A landscape with many valleys, sampled at points; each row gives a point and its height.
From any point a ball takes the steepest step (drop divided by distance) to one of its 2 nearest points. It stops when none of these is lower. Distance is the straight distance between rows; heights are no part of it.
supu (h 805): 154; 140; 98; 127; 114; 159; 91; 113; 121; 107; 117; 128; 161; 118; 127; 105; 154; 117; 156; 138; 45; 152
garel (h 697): 121; 150; 114; 142; 107; 126; 138; 151; 134; 87; 76; 127; 170; 130; 43; 112; 112; 93; 124; 80; 126; 153
Lubu (h 629): 134; 143; 52; 150; 143; 89; 120; 88; 137; 101; 98; 120; 116; 135; 120; 143; 117; 102; 106; 115; 60; 146
zam (h 212): 127; 142; 136; 135; 120; 143; 100; 172; 120; 154; 162; 123; 119; 126; 163; 106; 116; 151; 140; 145; 165; 140
Giz (h 502): 118; 147; 96; 153; 177; 57; 138; 107; 134; 142; 109; 120; 75; 130; 120; 172; 97; 111; 146; 129; 80; 148
tesus (h 229): 136; 111; 166; 110; 143; 121; 129; 203; 142; 171; 130; 98; 142; 103; 120; 131; 94; 146; 106; 122; 201; 113
Satag (h 668): 128; 80; 125; 165; 151; 91; 123; 149; 157; 137; 129; 145; 112; 127; 113; 96; 84; 154; 107; 123; 149; 121
zefab (h 394): 106; 122; 127; 141; 101; 141; 145; 139; 96; 113; 139; 142; 150; 130; 142; 126; 149; 131; 157; 130; 105; 139
zeg (h 346): 118; 122; 135; 144; 132; 87; 121; 128; 97; 148; 124; 116; 90; 140; 135; 160; 116; 100; 139; 154; 129; 114
gafal (h 678): 134; 146; 184; 88; 126; 173; 125; 155; 139; 144; 132; 127; 150; 124; 137; 131; 122; 170; 97; 112; 192; 84
Bezaz (h 580): 152; 140; 66; 140; 123; 94; 132; 77; 116; 114; 116; 119; 137; 133; 147; 147; 117; 116; 123; 140; 64; 132
Rab (h 489): 123; 150; 110; 97; 156; 101; 144; 116; 102; 132; 156; 107; 117; 136; 142; 171; 135; 106; 175; 162; 114; 154
sosi (h 624): 113; 65; 147; 145; 153; 96; 139; 151; 156; 155; 118; 122; 118; 123; 78; 119; 75; 163; 99; 133; 170; 110
Kitul (h 675): 122; 112; 80; 154; 140; 105; 127; 95; 145; 101; 107; 137; 109; 146; 115; 125; 132; 101; 98; 111; 89; 140
det (h 575): 122; 100; 103; 171; 127; 167; 142; 139; 142; 99; 126; 144; 131; 101; 129; 99; 125; 106; 122; 99; 65; 140
Nal (h 540): 164; 165; 89; 119; 115; 109; 124; 103; 102; 86; 116; 109; 191; 136; 100; 127; 149; 93; 161; 142; 99; 154
buluv (h 503): 142; 135; 137; 157; 176; 68; 114; 104; 138; 149; 140; 106; 104; 129; 118; 146; 88; 108; 129; 90; 172; 98
gokol (h 646): 112; 89; 103; 168; 143; 149; 151; 132; 151; 97; 122; 149; 120; 125; 121; 92; 115; 127; 97; 97; 102; 132
Povu (h 525): 145; 129; 126; 132; 115; 172; 127; 124; 166; 118; 147; 144; 119; 118; 167; 92; 157; 135; 135; 127; 108; 146
Pobe (h 666): 130; 73; 144; 131; 127; 133; 134; 110; 123; 137; 94; 140; 130; 139; 108; 132; 168; 134; 103; 114; 122; 120
buset (h 612): 130; 114; 164; 130; 109; 152; 145; 127; 139; 129; 127; 142; 126; 132; 142; 116; 147; 144; 103; 133; 159; 95
Fek (h 635): 167; 154; 92; 137; 121; 94; 116; 111; 151; 134; 160; 111; 116; 130; 183; 115; 89; 137; 136; 145; 122; 138
sar (h 577): 149; 134; 126; 129; 122; 173; 103; 83; 139; 114; 107; 145; 126; 124; 143; 112; 166; 118; 124; 139; 82; 107
Gadu (h 227): 120; 102; 165; 122; 125; 140; 104; 152; 116; 171; 118; 115; 116; 126; 127; 132; 129; 166; 120; 145; 170; 113
bano (h 550): 141; 139; 109; 170; 156; 74; 123; 111; 140; 133; 138; 122; 105; 143; 137; 129; 74; 128; 116; 109; 147; 108
Nuvap (h 153): 130; 173; 101; 98; 130; 141; 96; 120; 113; 131; 153; 123; 110; 128; 169; 103; 94; 152; 153; 202; 120; 137
tafo (h 267): 104; 82; 148; 133; 133; 113; 165; 170; 143; 125; 119; 152; 100; 134; 110; 128; 119; 136; 96; 149; 150; 126
defi (h 667): 105; 106; 104; 130; 121; 146; 166; 133; 169; 107; 147; 141; 122; 120; 130; 116; 146; 127; 111; 86; 133; 159
Pinop (h 395): 155; 125; 156; 146; 137; 96; 110; 144; 131; 140; 129; 124; 124; 122; 124; 113; 97; 117; 102; 146; 186; 74
vav (h 807): 122; 126; 124; 108; 96; 150; 134; 150; 127; 112; 111; 114; 178; 124; 92; 149; 169; 113; 140; 81; 111; 176
ter (h 492): 119; 116; 117; 159; 105; 149; 150; 143; 122; 99; 135; 137; 157; 108; 142; 111; 142; 106; 149; 105; 70; 133
bolub (h 578): 124; 134; 94; 156; 108; 140; 136; 145; 114; 88; 126; 130; 167; 108; 97; 109; 144; 81; 136; 91; 67; 149
tiv (h 531): 140; 140; 116; 124; 114; 174; 101; 78; 124; 116; 126; 142; 126; 123; 161; 98; 133; 136; 139; 157; 72; 119
Segez (h 303): 146; 85; 159; 132; 138; 116; 104; 121; 139; 163; 116; 120; 103; 135; 128; 128; 138; 147; 118; 139; 153; 121
mibi (h 166): 120; 153; 117; 114; 124; 136; 105; 141; 112; 151; 159; 127; 116; 128; 165; 124; 115; 148; 162; 179; 138; 151
todat (h 643): 118; 133; 106; 159; 113; 141; 132; 155; 131; 80; 89; 131; 171; 116; 67; 95; 123; 85; 126; 78; 82; 145
fezum (h 404): 108; 97; 154; 128; 109; 121; 172; 167; 139; 103; 99; 163; 122; 137; 98; 135; 147; 129; 96; 123; 116; 128
pib (h 603): 148; 144; 78; 148; 144; 89; 125; 95; 152; 135; 143; 113; 102; 131; 163; 139; 107; 132; 133; 121; 123; 146
renam (h 598): 154; 116; 113; 163; 137; 107; 128; 114; 151; 115; 131; 137; 109; 134; 140; 100; 84; 122; 103; 112; 137; 94
Roved (h 720): 113; 181; 154; 97; 141; 162; 78; 124; 111; 148; 146; 133; 128; 117; 132; 108; 104; 148; 129; 149; 184; 107
rogos (h 547): 127; 100; 155; 153; 163; 90; 116; 117; 119; 163; 130; 98; 91; 127; 120; 156; 98; 119; 127; 111; 159; 103
sibed (h 700): 113; 168; 170; 89; 124; 170; 106; 140; 122; 154; 142; 121; 135; 119; 136; 129; 122; 156; 117; 129; 193; 112
Posam (h 623): 131; 118; 103; 123; 132; 129; 148; 106; 157; 120; 141; 133; 110; 136; 134; 130; 162; 124; 115; 107; 139; 149
tunu (h 453): 160; 140; 151; 141; 162; 74; 103; 142; 128; 156; 145; 109; 121; 131; 126; 136; 94; 97; 121; 121; 180; 83
Bagus (h 741): 104; 114; 124; 112; 110; 129; 154; 167; 136; 113; 78; 127; 175; 127; 48; 139; 119; 110; 121; 65; 115; 161
fitun (h 647): 95; 159; 140; 77; 134; 163; 127; 96; 105; 141; 148; 133; 121; 138; 130; 151; 147; 144; 148; 150; 151; 127
sug (h 471): 159; 154; 142; 108; 118; 164; 99; 125; 169; 128; 154; 151; 110; 132; 159; 86; 141; 152; 127; 147; 135; 130
Vono (h 742): 118; 190; 127; 94; 145; 143; 62; 116; 126; 124; 156; 147; 118; 113; 126; 91; 85; 151; 134; 162; 171; 105
Gelum (h 564): 116; 138; 181; 113; 110; 185; 151; 125; 141; 118; 121; 155; 124; 135; 141; 125; 168; 150; 96; 133; 133; 113
bivam (h 703): 127; 88; 115; 145; 123; 118; 135; 123; 131; 113; 102; 148; 129; 134; 107; 129; 156; 117; 107; 114; 103; 141
kemol (h 721): 121; 146; 153; 101; 124; 147; 131; 136; 120; 146; 157; 106; 124; 128; 149; 144; 128; 132; 139; 133; 191; 115
Zugi (h 676): 99; 140; 118; 84; 134; 152; 123; 88; 83; 126; 146; 121; 150; 131; 121; 151; 152; 140; 166; 142; 122; 142
latul (h 707): 127; 150; 108; 109; 126; 161; 123; 99; 88; 111; 130; 125; 171; 131; 106; 129; 168; 124; 155; 128; 101; 139
Vezen (h 145): 139; 88; 175; 115; 127; 135; 129; 173; 147; 164; 123; 112; 125; 112; 128; 120; 114; 172; 104; 141; 177; 120
gobim (h 529): 138; 145; 83; 129; 113; 119; 127; 95; 91; 111; 124; 119; 150; 142; 151; 135; 133; 122; 154; 156; 75; 132
sino (h 428): 117; 142; 116; 126; 127; 95; 143; 122; 98; 133; 132; 114; 141; 139; 116; 167; 142; 101; 179; 138; 110; 162
tisu (h 648): 108; 94; 138; 145; 111; 153; 177; 159; 161; 115; 136; 148; 117; 111; 129; 108; 143; 146; 106; 106; 126; 140
Zad (h 362): 96; 134; 137; 110; 122; 114; 149; 123; 87; 132; 135; 122; 140; 139; 125; 166; 138; 104; 152; 131; 130; 136
dabo (h 117): 110; 111; 149; 144; 140; 102; 159; 163; 129; 134; 129; 126; 83; 127; 120; 142; 102; 109; 116; 151; 165; 118
siba (h 649): 156; 117; 169; 112; 120; 144; 129; 133; 155; 146; 141; 132; 145; 130; 127; 116; 138; 153; 95; 109; 177; 83
Ler (h 584): 131; 113; 143; 147; 111; 160; 154; 158; 151; 111; 143; 155; 119; 111; 151; 98; 160; 126; 124; 126; 96; 146
samit (h 210): 109; 100; 163; 106; 110; 163; 158; 139; 129; 126; 92; 122; 156; 118; 131; 158; 150; 171; 99; 89; 116; 117
gise (h 774): 150; 172; 126; 113; 114; 179; 94; 115; 114; 101; 108; 140; 180; 111; 93; 101; 156; 112; 163; 144; 58; 145
lepug (h 424): 172; 154; 135; 105; 138; 116; 83; 132; 162; 142; 154; 136; 113; 145; 155; 102; 129; 139; 135; 148; 149; 133
duv (h 496): 111; 130; 167; 107; 103; 146; 170; 147; 124; 116; 103; 152; 129; 142; 119; 141; 170; 124; 106; 126; 118; 124
sel (h 416): 124; 134; 129; 129; 126; 122; 108; 112; 97; 146; 128; 131; 110; 140; 149; 139; 134; 120; 139; 164; 134; 117
Pusar (h 191): 93; 129; 161; 84; 96; 166; 151; 141; 103; 136; 104; 126; 157; 129; 135; 172; 143; 165; 133; 95; 124; 117
lala (h 611): 110; 151; 150; 95; 113; 179; 131; 94; 129; 117; 139; 145; 129; 135; 134; 129; 173; 150; 126; 133; 144; 119
fafez (h 622): 139; 107; 139; 140; 111; 155; 108; 102; 112; 121; 108; 149; 132; 141; 128; 120; 168; 133; 129; 134; 111; 111
kena (h 560): 137; 154; 72; 161; 167; 61; 133; 100; 143; 147; 127; 111; 90; 127; 150; 160; 79; 139; 134; 124; 94; 140
Muf (h 582): 124; 135; 107; 120; 141; 111; 146; 104; 143; 135; 161; 111; 111; 131; 136; 146; 139; 116; 136; 116; 174; 134
ralu (h 300): 105; 126; 121; 145; 101; 143; 136; 159; 108; 129; 157; 131; 126; 119; 161; 110; 122; 150; 149; 126; 138; 143
tezak (h 251): 129; 139; 142; 143; 137; 101; 127; 150; 117; 153; 136; 110; 80; 131; 150; 139; 102; 97; 127; 173; 167; 112
Tipat (h 490): 154; 152; 103; 121; 127; 90; 129; 114; 95; 115; 127; 120; 170; 137; 104; 146; 136; 103; 173; 139; 91; 165
Nuga (h 537): 104; 129; 120; 113; 152; 99; 154; 110; 126; 138; 157; 96; 95; 135; 136; 167; 136; 103; 166; 136; 140; 149
zopig (h 365): 151; 112; 141; 128; 146; 105; 93; 139; 156; 164; 140; 122; 97; 137; 144; 130; 128; 131; 135; 147; 158; 134
Dus (h 475): 131; 150; 108; 124; 121; 139; 114; 96; 95; 125; 131; 140; 122; 141; 163; 120; 130; 138; 155; 168; 99; 117
vof (h 662): 182; 161; 116; 136; 131; 94; 88; 113; 137; 152; 149; 114; 122; 141; 170; 119; 89; 131; 125; 145; 136; 106
ralos (h 319): 155; 141; 163; 118; 139; 113; 100; 189; 129; 156; 129; 121; 150; 122; 127; 106; 105; 111; 99; 149; 192; 88
denip (h 600): 153; 145; 82; 135; 114; 129; 141; 140; 117; 77; 122; 110; 180; 118; 90; 116; 140; 91; 151; 111; 83; 161
Fuzo (h 775): 99; 103; 128; 114; 108; 141; 157; 155; 138; 108; 98; 134; 157; 127; 81; 143; 156; 110; 108; 79; 109; 151
Mal (h 430): 132; 138; 121; 147; 164; 67; 131; 107; 129; 143; 120; 111; 69; 132; 148; 166; 114; 105; 136; 145; 111; 130
tupo (h 740): 124; 160; 103; 92; 135; 171; 84; 89; 96; 103; 125; 151; 171; 120; 101; 113; 151; 136; 161; 144; 70; 144
Zekik (h 278): 93; 133; 153; 92; 97; 147; 158; 138; 91; 130; 116; 122; 163; 136; 121; 182; 143; 129; 150; 116; 130; 138
gemif (h 585): 120; 76; 164; 141; 156; 94; 132; 139; 138; 160; 124; 103; 107; 119; 102; 143; 99; 138; 108; 129; 179; 106
laba (h 60): 101; 87; 155; 101; 124; 132; 161; 146; 138; 136; 105; 127; 121; 130; 121; 161; 135; 149; 97; 104; 150; 123
vop (h 702): 116; 66; 128; 165; 131; 124; 138; 134; 140; 130; 118; 141; 128; 114; 117; 97; 109; 156; 102; 103; 121; 121
Bap (h 644): 143; 117; 133; 163; 115; 130; 139; 116; 134; 115; 134; 139; 119; 126; 147; 99; 129; 135; 108; 120; 144; 97

For each start below, name the point where the ball stops.
supu => Gelum
kena => dabo
gise => Gelum
Povu => Vezen
Muf => Pusar
vof => Vezen
bivam => dabo
Bezaz => dabo

Call two points neighbours if one is among the 2 nearest of the other. Go from one point of each pair to the other, from neighbour to neighbour, staying as low as possible. Name the highest point that can't be avoided.
Gelum / Vezen => Bap
Nuvap / dabo => Dus
Pusar / laba => samit
